A landscape with many valleys, sampled at points; each row gives a point and its height.
From any point a ball takes the steepest step (drop divided by distance) to one of its 6 nearest points. It stops when none of these is lower. Distance is the straight distance between rows; heights are no part of it.
Q_651 h=413: [-17  29   6   7  21  33  11  17 -19  -8 -42  41 -46  -7 -19 -30  16   4
  15  11  -7 -23  10   0 -33  -1 -18 -64 -28  -5 -24  10]
Q_661 h=593: [ 11  14   6  15  15  -7   1  -2  13  -9  15  17 -18   5  -3  12  -6 -19
  -2  -4  10  12  15   1  33   9   3 -19  -5  -4 -33  10]
Q_460 h=546: [ 10   1  -9 -31 -10  17  -9  -2   2 -20   2  -9  31  29 -14   6 -34  -1
 -19 -19 -18 -37   2  21  -9 -21  28   4 -31   7  14 -32]
Q_798 h=474: [ 25   0  16  -4 -27   3  35  30  -7  41 -21 -44   6  -3  15  13 -15  30
 -36  16 -21 -17  27  -5 -34  -8 -12   0   4  24  52 -54]
Q_242 h=523: [ -1   1  -7  11  27  -8  -1  -8  21  13  33  -4  12  -2  -7  18   5 -34
  -5  -3  20  25  -3  -7  33  16  -3  -3  19 -17 -27  24]
Q_304 h=307: [-13  22   6   5   6   7   9  25  -4 -13 -16  34 -40  -3 -37 -11   7   7
  13  15 -13   6  13 -19   5  11 -15 -56 -18 -13 -29  30]
Q_827 h=554: [-29  -2 -16  19  44   0  -7   0  -7  -3  16 -21 -14  -2 -34  -5  30 -31
  17  32   7  42  11  -6  36   4 -12 -26   2 -16 -13  35]
Q_813 h=568: [-38  -3 -38   8  25  14 -15 -12   6  -2  41  -2  -8   3 -36   2  29 -41
  21  30  31  50  -8   5  25   5   3 -39  11 -15   9  55]
Q_161 h=124: [ 10 -20   3  32 -13 -41  -4 -10  -5  -3 -28 -26  -4 -30   2  -9  29  16
  29  10   2  18 -32  -7 -12  23  -7  41   4   9  45 -15]
Q_814 h=351: [-23  18 -15  16  19  13  -4  29  -2 -21   2  13 -35   1 -20   0 -10 -11
   3   4 -20  -1  17 -20  17   5  -7 -39 -24   5 -31  29]
Q_82 h=97: [  8  13 -13 -13  -2  10 -20   0   5 -15  24  14   8  34  13   2 -17 -18
 -17 -20   3 -31  11  17   0 -22  31  -3  -1  12  -3 -16]
Q_687 h=467: [  6  12 -13  26  30 -18   5  14   9  -1 -11   4 -24 -12 -21  20   7  -6
  15   9   3  22  -7 -20  36  23   1 -13  -3 -14 -30  27]
Q_425 h=392: [-10 -11   0 -28 -32  22  -6   2 -11  19  27 -19  46  47  28 -12 -24   7
 -29 -14  -2 -45   8  13 -20 -35  18  30  14  -6  11 -20]
Q_887 h=403: [ 19 -26  21  28 -26 -20  12   2  -7  35 -16 -20  -2 -33  32   4  13  37
  10  30 -16   2 -15  -6 -17   4  -9  38  11   7  50 -15]
Q_704 h=374: [ 17 -28  17  14 -28 -22  11   7  -2  33  -2 -13   8 -24  28   6   7  46
  12  18  -9   6 -10   6  -8   8  -9  42   1   7  39   1]
Q_919 h=480: [  5  29 -16   5   4   2  -6  12  23  -9  28  11  -6   7   6  12 -13 -23
 -15 -30  14  -4   5   8  25 -14  12 -10  17  -5 -29   2]
Q_348 h=511: [-22  15  -1  -6  11  36 -18  18 -10 -14  22  20 -30   5 -36  10  -9 -20
  -5  18 -11  -7  32  -5  15   3  13 -77 -27  11 -26  36]
Q_973 h=110: [ 10 -12 -19  -1  -1 -25   3  -2  19  -6   6  15   6  -5   3   8  -9  20
  -6  -4  11   4 -14   3   6  -4  16  27  11  10   0   1]
Q_614 h=144: [ -3  -2   7 -27 -35  40  -1  -9 -17  18  32 -26  49  29  41  -9 -22  -4
 -24 -21 -24 -25   2   1 -11 -31  18  32  15  -7  11 -27]
Q_604 h=579: [ -8  30   1  15  10  36 -21  13   0   1  40   6 -12  13   5   8 -24 -36
 -18 -16   9 -18  27  -1  20 -24   9 -45   3   4 -29   2]
Q_368 h=94: [-20  27   4   9   6  33  -7  19 -10 -18  18   2 -23  20 -20   0 -37 -27
 -15   4   0 -21  35  11  19  -8   6 -43 -21  12 -21  15]
Q_640 h=578: [ 13 -11  20  37  25 -29   0 -33  -5 -17 -65 -15 -37 -35 -27  -7  24 -13
  41  -9  28  19 -25  -2 -11  27 -25   6   9  -7  10  -5]
Q_807 h=348: [ 13   2   9  27   2 -42  -1 -13  20 -16 -50  15 -42 -30 -18 -14  36  -1
  32  -7  22  15 -22  -6 -14   1 -23  -5  -3 -15  -3  -3]
Q_779 h=362: [  6  -4   4  32  34 -29  -3   8  16 -21 -37   1 -24 -20 -18  10  19   3
  23  11  12  30 -24  -6  12  17 -11  -2   0 -11 -19  11]
Q_820 h=274: [-12 -55  -4   5  -3 -22   9 -22  13  27 -10 -14  36 -24   6   1  -5  15
  13 -15  15  16 -29  11  13  19   3  58   8  11  21   6]
Q_515 h=337: [ 14  24  -3  -8   7 -24  -3  12  19 -22 -18  25 -30   7 -14   2  -4   4
  -1 -11   1 -21   0   0  -4  -1   7 -18 -13   2 -11  -4]
Q_877 h=189: [-21 -37   5 -24 -14   4  16 -24  13  29  -1 -16  37  -9  23   2   8  24
   1 -11  -8   8 -20  -8  15   3  -7  75  33   0  24   4]
Q_633 h=525: [ 11  -4  -7 -36 -21  39 -11  17  -5  -4  12 -20  37  28   3 -10 -33  -3
 -23 -15 -18 -31   6  12  -9 -23  23  18  -6 -12  21 -20]
Q_423 h=280: [ 15  -1 -13 -13 -25 -10 -10   6   5 -17   6  26  10   4   2   5   7  36
 -10  12  -7 -11   7  -1 -27 -12  19   4 -11   0  19 -33]
Q_400 h=290: [ 11  13  -8   1  -9 -33  -2  -8   9 -11  -1  17  -7  -9  -4   5 -10   5
  -6  -5  10   6  -1   8  -5  -3  15   7   0  -2  -2  -6]
Q_281 h=309: [  5  11 -18 -13  -4 -17   0   7   8 -27 -17  27 -11  15  -6   0   3  15
 -12 -10  -2 -28  14  10 -18  -8  11 -14 -11   7   6 -21]
Q_254 h=360: [-24  22  -4  -5  16  38  -5  24 -23 -17   9  18 -26  10 -38  -5  -4  -6
   8  27 -20   2  21   7  14  -5   6 -70 -30  21 -26  42]
Q_938 h=858: [ 12  -7   3 -17 -42  21  14   7  -3  30  11 -47  35  26   5   4 -42  15
 -52  -9 -29 -43  26  -2 -18 -27  10  28 -16  12  34 -53]
Q_14 h=402: [-13   6   2  11   7  25  21  20 -17   8 -29  41 -48   1 -23 -38  26  16
  18  31   8  25 -10 -22   2  30  -6 -77 -21 -11 -24  38]
Q_770 h=35: [ -1   1   7  23   8  24  28  18 -15   0 -37  24 -48 -16 -36 -39  35   8
  37  14  -3  32 -14 -26  -9  23 -23 -59   1 -31 -22  34]
Q_534 h=543: [ -5  23   2   1  11  28  -6  -9  15  21  63  15  -9  21  -1   3  15 -46
  10   6   5  17  17  -4  38   1  -6 -37   0 -35 -29  29]
Q_42 h=524: [-14  13 -14  12  30  18 -10   1   7  -3  26   5 -22  25 -20  14  19 -25
  20   8   5  34  21   3  40   9   1 -35  -6  -6 -20  39]
Q_235 h=404: [ 18  -4  27   8 -37  -8  25  17  -4  35 -14 -31   4 -17  35   9 -16  57
 -16  19 -10 -19  28   3 -48 -11  -7  17  10  16  52 -43]
Q_449 h=150: [  7  -4  -6 -31 -14  18 -18 -14   5  -3  31  23  29  25  36 -12 -26 -10
 -22 -36  14 -16  -5  23  -6 -23  25  11  40  -3  -9 -12]
Q_654 h=580: [-23   5  -6   8  41  16 -13 -11   8  16  42  -8   7  11   3  10  30 -56
  26  11  14  40  -1  13  46   2 -16 -20  20 -25   1  35]
Q_74 h=308: [  5  -9 -13 -16 -12  -8  -2   0   8 -15  18   4  17   9  20  -6   0  11
 -11 -17   3 -11   1  18   8 -10  25  26  13  -7  -3  -7]
Q_19 h=687: [-15  -3   2   9  39   5 -19 -24   0  26  27 -13  24  -4  12  15  13 -64
  11   8  21  32 -10  -9  45  33 -16 -14  35 -22 -16  20]
Q_154 h=344: [ 14 -50   6  14  -5 -32  -3 -18  -5  14  -8 -17   6 -26   1   3  19  37
  18  11   2  17 -34   3   4   8   4  50  -5   1  35 -18]
Q_331 h=598: [ -9 -12  14  30  33   2  11  20 -11 -16 -52 -12 -40 -26 -37 -22  32 -13
  46  19  15  35 -10 -15  -1  42 -24 -29   8 -29 -24  28]
Q_561 h=454: [ 16 -42  34  22 -26 -18  27  -5  -8  43  -2 -26   2 -37  23  11   8  37
  -1  17  -2   5 -22 -18  -8  12 -13  52 -10  12  45 -21]
Q_357 h=139: [  4   1 -17 -15 -11   6 -19   8   8 -13  18   8  28  17  10   0 -26   5
 -13  -8   9 -20   9  21  -8 -26  35   8  14  10  -2 -19]
Q_785 h=387: [-10  31  -5  -4   2  61 -32  12 -32  -1  55  -7 -21  26 -11   4  -4 -42
   3   7  -5   1  43   8  21 -21  10 -60 -30   1 -20  30]
Q_940 h=613: [-30  -9  -7  36  54 -15  -5   2 -29 -16 -11 -30   2 -10 -32  -6  24 -24
  22  33  26  22  -4   1  39  34 -21 -26   6 -18 -16  32]
Q_451 h=245: [ 13   0 -10 -18 -14   6  -8 -15  23  -5  19  19   8   7  27   5  -7 -13
 -17 -28  20   2  -9  14   8 -10  16  17  39   9 -15  17]
Q_303 h=206: [ 19   6  19  -5   3 -23  -8   5   3 -25 -38  24 -19  10   0  -8  34  20
  12  16 -24 -27  -3   8 -58  -3  -8 -25 -16  -5  13 -19]
Q_221 h=464: [ -2  34  -3 -24   6   0 -11  13  -1 -30 -24  13 -10  38 -23  -6 -27 -11
 -12 -11 -10 -30   5   7 -19  -7   3 -30 -47  15   9 -21]
Q_295 h=498: [ 10 -22  20   8 -22  -7  20   8   6  47  -3 -16   8 -30  30   5  -9  44
  -9  19 -12 -17   9   1 -17 -13  -9  42  13  11  41 -32]
Q_367 h=276: [ 24   8  -6  13  -6 -44   2 -11   8 -27 -25  28 -24  -7 -11  -6  16  24
  19   2  10   8 -15   8 -10  -3   3   2   3   1  10  -7]
Q_146 h=340: [ 11   8   8 -30 -39  55  -2 -19 -22  14  24 -19  52  39   3 -26 -34 -34
 -44 -48 -36 -37  -2   4  -8 -26  24  23   0  -3  25 -23]
Q_53 h=700: [ 20  10  15  -8 -46  18  14  26 -14  28 -24 -45   7  -3 -15  -1 -31  18
 -51 -14 -33 -29  11 -15 -39  -9  -5   7 -24  16  52 -42]
Q_740 h=459: [-20  44  -2   6   7  11  -4  10  -5 -16 -21  17 -39  12 -28  -3 -22  -2
 -16  -1  -3 -18  34   0 -13  -4   6 -58 -42  14 -28   2]
Q_50 h=444: [  4  16  -7  10  10 -16   4  10  23 -10  -1  30 -20   5   4   6 -19   2
  -5 -17   2  -5  10  -3  25  -6   0 -12 -21   2 -25  -2]
Q_977 h=555: [-17  33   1   8  19  32 -16   7 -12  -1  50   8 -23  11  -3   7 -26 -33
 -18   0  -8  -5  37   2  25 -13   5 -47 -11   5 -27  25]
Q_816 h=339: [ -1 -41  -8 -27 -37  16  13   4   4  44  30 -23  29   1  51  -7 -12  12
 -13  -8 -18 -27   4  -7  -6 -21   7  51  21  -3  14 -20]
Q_511 h=469: [ 10  31  -4  -9  -4  16 -23 -14   4   6  36  25  11  14  36  -2 -12 -32
 -19 -24   8 -18   8  10   9 -18  11 -18  41   7 -20  -1]
Q_415 h=250: [-17 -40   9 -40 -37   8  23 -25   0  49  29  -6  30  -4  61   1   3  18
 -12 -15  -7  -5  -4 -32  -1 -11 -11  68  21  11  11  -3]
Q_988 h=285: [-15 -32  10 -43 -32  16  24 -41  -8  43  24  -4  33   0  69  -1   4   0
  13 -27 -23  -6  16 -31  -2  -5 -22  59  33   8 -13  -5]
Q_639 h=349: [ 13  20 -18 -15 -20   2  -7   9 -14 -20 -12   0  20  23 -19  -7 -21  17
 -15   5 -23 -32   7  12 -33 -15  22  -9 -32  -3  23 -32]
Q_660 h=145: [-31  10   4 -12  16  39   1  30 -13 -19  -6  30 -36   6 -38 -14   9   7
   4  23 -23  16   0 -12   3  15  10 -78 -21  17 -39  47]
Q_565 h=346: [  5   4  -4  44  26 -30  -1   1  -7 -17 -42 -17 -12 -33 -28   2   3 -21
  23   0  33  14 -26   3  28  26  -5  20   2  -6 -15  -4]
Q_685 h=699: [  6   5   7  19  23  -3  11  21  -5 -14 -50  20 -48 -21 -23 -24  27  11
  30  11 -10  34  -3 -33  11  18 -18 -41 -11 -23 -14  34]
Q_555 h=584: [-27   3  -5  26  50 -23   6   5   3 -12 -17 -24 -13  -1 -37   1  31 -12
  16  26   3  41   4 -13  32  26 -14 -14  -4 -17 -13  24]
Q_595 h=152: [-14 -28   2 -25 -16 -11  22 -24  -6  32  14   1  38   2  49   3 -11   5
  11 -25   5  12 -33  -4   5   6  -3  59  39   4   9  24]
Q_559 h=556: [  6  25  -9  10  34 -11   7  10  25  -7   3   6 -18 -10 -10  19   8  -3
   1  -8  15  17  -7  -8  27  17   6   8  -6 -11 -36  11]
Q_706 h=160: [ 13   2   7 -20  -5  -4   5 -37  16   6  19   5  25  -8  39   2 -11 -27
   0 -29  15  29 -27   5  12   9  -9  20  43  11 -12   4]
Q_655 h=393: [  1  -2 -20 -19 -35  16 -15  10  -2 -15  12  -8  28  19  23   5 -16  18
 -20   5 -15 -26   3  17 -10 -25  22  11 -13   0  11 -25]
Q_214 h=542: [  0  29   9 -18   5  38 -26  -1  -8 -23  22   2  26  25  -5  -5 -38 -35
 -19 -45  -7 -29   7  13  -1 -27  25  -8  -3  22  -3 -25]
Q_43 h=183: [ -5 -15  16 -32 -17 -14  17 -45  -2   5  18  -3  29   6  48   8 -10 -17
  12 -29   9  23 -37 -11  22  13 -18  58  62  25   1  21]
Q_854 h=648: [ -1 -32  33  17 -20 -11  24 -12   4  59   3 -19   5 -36  40  20  -1  48
 -16  -3 -13   3  -1  -8  -1  -4 -20  54  13  22  44 -26]
Q_551 h=569: [-18  -7  14  51  38 -21  -6  -4 -17 -26 -51 -37 -25 -32 -35  -3  31  -9
  42  22  34  27  -6   1  14  49 -32   4   0 -14 -19  -1]
Q_865 h=447: [-17 -13  -4  25  47 -14  -4   5   2  -8   1 -20   0 -19 -12  16  14 -17
  21  13  12  46  -2  -2  42  34 -16  -3   5 -21 -39  21]
Q_473 h=353: [ 10   4 -16  -1   0  -6 -17  -3  28  -4  30  22   8   4   6   8 -10  -9
 -18 -18  16 -14  -1   7  12  -9  18  17  22   0 -15  -1]
Q_808 h=370: [ -2  17 -10  -5  16 -10 -14  14   1 -27  -9  21 -21  10 -15  -7  -6   3
  -2 -10   7 -32  26  -2  -3 -20   3 -20 -19   6 -17  -3]
Q_246 h=684: [  4  25   3 -27  -3  49 -22 -14 -20  -6  26  -9  42  30  20 -15 -39 -30
 -23 -50  -7 -38   5  22  -7 -25  27  -1   9   5   8 -28]
Q_183 h=521: [-30 -14  -1  28  39 -12  -8 -11   0   8  13 -24  17  -8 -13   1  11 -47
  16  15  29  40 -15  10  43  33 -14   7  17  -8 -29  28]
Q_959 h=321: [ 17  -6   9  15   4 -43   3 -10  18 -13 -31 -11  -6 -35 -18  18  14   0
  25 -11  26  24 -31  10  -1  18 -14  31  -2  -2  11  -1]
Q_163 h=425: [-17  17 -18   0   7  25 -15  -6  -3 -22  42   8 -30   8 -41  -3  21 -24
  11  23   1  40   7  -1  31  -1  10 -51 -13   7  -5  65]
Q_672 h=44: [ 30 -10  16  -6 -25  -8   3   9   1  -6 -22  -4   5  -1   8  -8  27  38
  -1  40 -26 -34  -8   2 -62  -6 -11 -15 -18  -1  38 -40]
Q_610 h=297: [ 24 -34  -7   5 -13 -32  10 -17  10  -1 -11   4   8 -31  -9   0   9  25
  22   6   8  16 -24  13  -6   9   3  43  -8  -3  33   0]
Q_95 h=446: [ -6  13   0 -31 -20  40 -14 -16 -19   5  20 -21  38  36   1 -13 -33 -13
 -29 -36 -18 -25  10  17  -9 -25  29  10  -4  -1  18 -31]
Q_13 h=291: [-22  10  -7   5  18  33  -2  21  -7 -12  19  24 -45  14 -49  -3   0   3
   9  31 -11  16  13 -17  27  12  13 -67 -11   7 -25  43]
Q_929 h=46: [-31  16 -14 -15   6  52 -25  -2 -26 -17  45  11 -26  16 -37  -2  12 -31
  16  27  -8  19  30   8  16 -15   8 -64 -20   9 -13  47]
Q_366 h=382: [-22  -9   3 -34 -34  42   5  -1 -15  28  27 -36  39   9  45  -5  -9  10
 -17 -12 -17 -39  15   0 -15 -35   1  47  30  -6   4 -25]
Q_317 h=299: [  6   5  -3  13   4 -40   5  -2  18 -24 -38  35 -31  -4 -13  -5  16  11
   8   2  -9   4  -2 -10  -6  -7  -7 -16 -12  -3  -6  -8]
Q_957 h=345: [-28  33   8  -3   0  23   6  26 -19 -16 -34  27 -46  10 -34 -17 -13   4
   5   7 -18 -23  12 -23 -24  -5 -14 -73 -32  17 -33  23]
Q_842 h=138: [ 34   5  15   0 -27  17   5  24 -10   3 -32 -30   9   3 -11   2  15  17
 -30  11 -27 -32  -4  -7 -73   0  -8 -20 -18  10  27 -33]
Q_519 h=352: [-12  24   1  -4  13  14  14   4   1 -21 -43  35 -31  15 -14 -22  14   3
   1   3   0 -29   5   5 -47 -10 -14 -50 -25  13  13 -18]
Q_858 h=123: [  2   5 -16 -13 -13 -13 -11   4  -2 -15   8  10  18  17  -4  -3 -13  19
  -1  -4 -10 -22   3  14 -11 -19  20   5 -28  14  16 -28]
Q_896 h=295: [ 11  17  -1  22  13 -45  11  -5  15 -27 -31  25 -32 -18 -10   0  11  10
  17  -5  14  24  -8  -2  14   8  -7  10   7 -10  -1   2]
Q_96 h=693: [-44 -11  -6  20  45 -13  -6   9 -28 -18 -34 -27 -23 -21 -29   1  42 -11
  47  35  19  26   1   2  22  53 -20 -17   6 -10 -25  18]
Q_673 h=433: [  0  15  -8 -22   1  -4 -11  -2   2 -43 -47  16  -9  28 -20 -27   4  -1
 -10  -1 -17 -37   4  13 -50  -4  -4 -33 -35  10  22 -22]
Q_152 h=468: [  1  13  -7  21  28 -25  10   7   5 -10 -14   8 -25 -10 -28   9   7 -12
   5   2  -4  29   6 -11  29  16  -6  -9 -19 -17 -37  19]
Q_395 h=184: [  2 -14   2  19  14 -25  14 -18  20  -2  -4   2  36 -10  -1   4 -15 -21
   2 -14  42  21 -35  10  20  21  -9  39  24   1 -14  10]
Q_910 h=201: [ 14  16   6   2  -2   2  -2 -40  20  17  25  -6  23   0  27   1 -10 -40
  -4 -25  22  17 -26   7  28   9 -20  10  45 -11 -26  18]
Q_481 h=394: [ 18   8   3 -20 -23  15  -6  16 -21   4 -32  -9  10  14 -19  -3 -17   0
 -30   8 -36 -31  -2  -2 -49  -3  -5 -16 -46   1  45 -32]
Q_203 h=265: [ -7   1   7  24  30 -29  -8  -6   0   9  -1 -10  11 -25 -16   9  11 -34
  13   7  32  26 -15  -2  23  25 -16  22  14  -7 -30  21]
Q_583 h=149: [ 23  -6   5  -8 -20   0 -18   9 -13 -16 -34   6   4   8  -6   8  10  40
  -4  20 -24 -29  -1   7 -51  -7  11 -17 -25   6  25 -44]
Q_259 h=263: [ 19  -6   0 -10 -39   1   6  23 -16  14 -20 -25  23   9   2  16 -17  23
 -25  28 -21 -30  10   6 -40  -7   1  -4 -12   0  40 -33]
Q_258 h=229: [  5 -31  -7   5  -3 -28  -3 -11   2  -8   0   3  17 -16  -3  17   8   9
  14 -16  24  14 -30  -2  10   9   6  45  13   1  -5   4]
Q_128 h=143: [ 12  -5  -2  21  18 -36   1  -6  22   2 -10   3   7 -13   0  -4  -9  -1
  -3 -14  33  21 -18  -7  20  16  -2  26  17   2 -10   3]
Q_51 h=264: [ 32   8  27   9 -35   6  27  40 -18  23 -15 -28   6 -13  16  10  -5  27
  -6  22 -35 -25  27  -6 -66 -20 -22   0  16  26  42 -36]
Q_716 h=378: [-11 -42  19  -8 -18  -4  33 -22   0  59   3 -20  15 -14  47  12  12  44
 -14  -5  -7   0 -10 -10  -2   2 -12  71   3  13  29 -16]
Q_130 h=227: [ 14  14   1  -3  14   0   8 -21  23   7  27  20  15  -2  13   3 -11 -28
 -14 -20  13  21 -20   0  29   0   4  10  29   3 -21  14]
Q_690 h=180: [  0 -41 -11 -11  -9 -13   6 -13  16  21  16  12  35  -8  13  -7  -6  18
  -2 -12   3  14 -27   1  11   4   2  55  25   1  12   7]
Q_125 h=407: [  4  12 -21 -10  -1 -18  -9  10   4 -16  -3  11  -7  21 -11   8 -16  -1
 -18 -10  12 -17   4   2   0 -15   2  -4 -11   7 -10 -12]
Q_732 h=457: [-11   2   9  32  44 -19 -15   9 -12 -12 -16 -28  -4 -28 -26  17  16 -22
  30  28  28  26  -6 -12  22  42 -19  -3  -3 -10 -28   6]
Q_612 h=358: [ -7 -22  14 -30 -36  23  14 -15   0  33  30 -24  34   2  58  -1  -4  22
 -20 -14 -20 -16   7 -22  -8 -26  -9  53  25  -1   9 -16]
Q_993 h=246: [  7 -25  -3  -6 -14 -34   3 -10   2  -4   2 -12   2 -12   7   9  -1  28
   6   0   0  10 -17  11  -4  -5  23  48   7   9  24  -6]
Q_605 h=483: [ 23 -23  32  15 -13 -18  23  -1  -8  56 -11 -23  -6 -40  43  19  -6  49
  -7  14 -10  -5   9 -15 -28 -18 -22  29  15  33  45 -41]
Q_309 h=212: [-16 -21  10 -39 -24   7  13 -41  -2  32  34  11  27  12  82  -3  -8   9
   5 -32 -18  -4  -4 -15   5  -8  -3  73  46  -2   1   7]
Q_127 h=717: [  4  34  -3   2  12  15 -16   9 -11 -18  11   1  -5  15  -5   9 -42 -33
  -7 -23   6 -26  30  13   2 -26  18 -27 -32  20 -28  -5]
Q_215 h=363: [ 37 -14  10  17 -11 -47   3 -14  -2 -17 -39  -1   1 -27  -8   2  25  24
  24   3  18  27 -30  10 -14   4   0  36   0   6  35  -3]
Q_491 h=365: [ -1  23   5  16  16  14  16  26  -1 -20 -19  24 -56 -10 -24 -18  30  12
  26  19  -3  12  12 -18  -3  17 -13 -64 -19 -12 -24  28]
Q_133 h=585: [-12   6  -3  18  29  -7   2   8  -2  -8 -31  -4 -26 -14 -34   4  22 -15
  29  15   7  27   1  -7  12  33 -17 -16 -16 -21 -17  19]
Q_799 h=18: [ -8 -12   3 -53 -33  29  -2 -14 -12   2  33   5  33  24  55 -16 -13   5
 -11 -20 -12 -20   7   1  -4 -18  11  27  41  -5  -4  -9]
Q_319 h=199: [ -5 -22  -9 -31 -11   8  13 -13  14  13  34   1  28  10  47  -1  -6  15
  -2 -23  -7   1 -22   4  -6  -4  10  41  37   6  -6  -2]
Q_644 h=153: [  8 -21  -7 -17 -14  -6   2 -29  18   9  15   2  29 -12  28   2 -18 -23
 -12 -37  18  16 -26  10   8   9  -2  37  32   0  -8   8]
Q_166 h=482: [ -5 -22   7 -12 -33  10   2   1  -5  34  17 -16  15  -3  34   9 -16  28
 -27  16 -11 -35  23  -1 -21 -24   7  34   1   0  23 -25]
Q_296 h=739: [ -4  43   1   8  17  38 -13   2  -2  -4  25   1  -3  24  -8  -3 -32 -47
 -31 -26   4 -23  36  14  11 -22  14 -33 -15  13 -23  -5]
Q_476 h=774: [-38  -4 -15  22  40  -1 -22 -35 -10  11  25 -23  16   0  -9  -9  22 -58
  36  23  31  23  -5  19  39  18 -14 -13  17 -22   2  41]
Q_742 h=426: [  8  17 -11  22  19 -18  -7  11  27  -1  10   9   5  -9  -2  17   5 -23
 -17 -17  33  15  -5   1  22   3  -1   3  11 -12 -21  20]
Q_525 h=400: [-12  26  -5  -9  24  14  -4   9  -9 -32 -40  16 -33  19 -17 -15 -12  -2
   0  -5   2 -30  21  14 -27 -12 -14 -50 -33  21 -18  -8]
Q_394 h=313: [  2 -40   5  -5 -13 -14  15  -2   5  25  15  -3  19 -13  27   9  -3  33
 -11  16  -9  -4  -1 -15 -11  -1  13  52   5  -1  23 -18]
Q_117 h=369: [ -8  32   3  -1  11  -2  11  17  10 -34 -40  33 -41   6 -17  -6   1  16
   4  -6  -1 -22  10  -4 -18  -9  -3 -48 -31   7 -14  -7]
Q_745 h=659: [ 10   1   1 -11 -27  32 -10   8 -13   7  -6 -46  35  17   7   1 -21  17
 -26   1 -32 -26  14   0 -19 -20  17   5 -22   3  24 -43]
Q_202 h=373: [  6  -8 -11 -28 -18  11 -13  -9  16   0  35  17  36  16  29 -15 -18   3
 -20 -20   1 -23   0  22  -5 -21  21  19  15  -2   2 -10]
Q_746 h=364: [ 12 -21  -4 -24 -34   2  -8  16  -4  -2   9  -4  18   5  29   0   0  38
 -10  12 -13 -18   7   5 -27 -12  13  16 -13  -4  29 -26]
Q_828 h=239: [ 20   0  -6  -9  -7 -34  -8  -1  14 -15  -8  25   1 -14  -8  10   3  18
   7 -11  14  14  -5  12  -3   0   7  18  -1 -10  10  -2]
Q_681 h=81: [ 10  -1   0  -2   7 -18  11 -23  26  -3  16   3  22 -11   1  15 -11 -23
 -14 -16  31  20 -38   2  16  12  -5  29  28  -3 -21  15]
Q_899 h=284: [ 17   0   6   1  -3 -35 -14  -3   2 -21 -23  34  -6  -3   0   0  18  25
  15  -2 -12 -16  -3   6 -43   2   4  -7 -19  -5  10 -14]
Q_881 h=405: [  3  15   0  21   3 -12  19  18   8 -21 -42  39 -58  -7 -22 -34  24  11
  24   2  -1   6  -5  -8 -19   4 -18 -40 -17  -2 -30  10]
Q_546 h=342: [ 26 -33   9   7 -15 -36  -3  -8   6  -3 -21   5 -11 -35  12  14  24  39
  22  15  -6   6 -17  -8 -19   9   6  19  -4  -3  32  -7]
Q_953 h=588: [-11  19  -6  14  36   6   7   2  11  14  23  -7  -1  18 -20  13  14 -41
   6   6   3  34   3 -17  39  15  -9 -13   2 -29 -17  23]
Q_631 h=602: [-41 -11 -20  14  44 -18 -20 -13 -12 -11   8 -28   1  -2 -33   8  37 -42
  20  37  37  42   2  14  42  20  -7 -22  10 -14 -17  34]
Q_121 h=347: [-15   9 -11  23  27   7   0   9  -9 -15  -7  12 -35  -5 -46  -1  28   8
  20  31 -13  33  11  -2  15  26  -8 -43 -10 -14 -21  47]
Q_528 h=633: [ 34  -5  -7 -18 -40  13  -5  18 -15   1  -3 -33  17  20 -17   3 -21  20
 -40  15 -32 -29  15  -3 -28  -6   3   1 -32   9  40 -29]
Q_849 h=361: [ 20 -32  10   0 -30 -11   7  13  -6  17   2  -3  12 -11  24   5   5  49
  -2  15 -19 -11   2   7 -15 -11  10  30 -17   6  25 -20]

Call two points neighbours if one is among the 6 nearest of the other. Go from one point of each pair to the other, from neighbour to neighbour, staying as low as possible. Name the highest point that can't be avoided.
Q_82, Q_660 => Q_117
Q_929, Q_368 => Q_814
Q_672, Q_595 => Q_423
Q_161, Q_595 => Q_610
Q_681, Q_858 => Q_319
Q_681, Q_595 => Q_644
Q_929, Q_660 => Q_13
Q_770, Q_929 => Q_304
Q_973, Q_681 => Q_128
Q_82, Q_799 => Q_449

Where does a ball stop that starts at each point below?
Q_117 => Q_973
Q_881 => Q_973
Q_476 => Q_681
Q_152 => Q_973
Q_605 => Q_973
Q_555 => Q_681
Q_96 => Q_681
Q_631 => Q_681
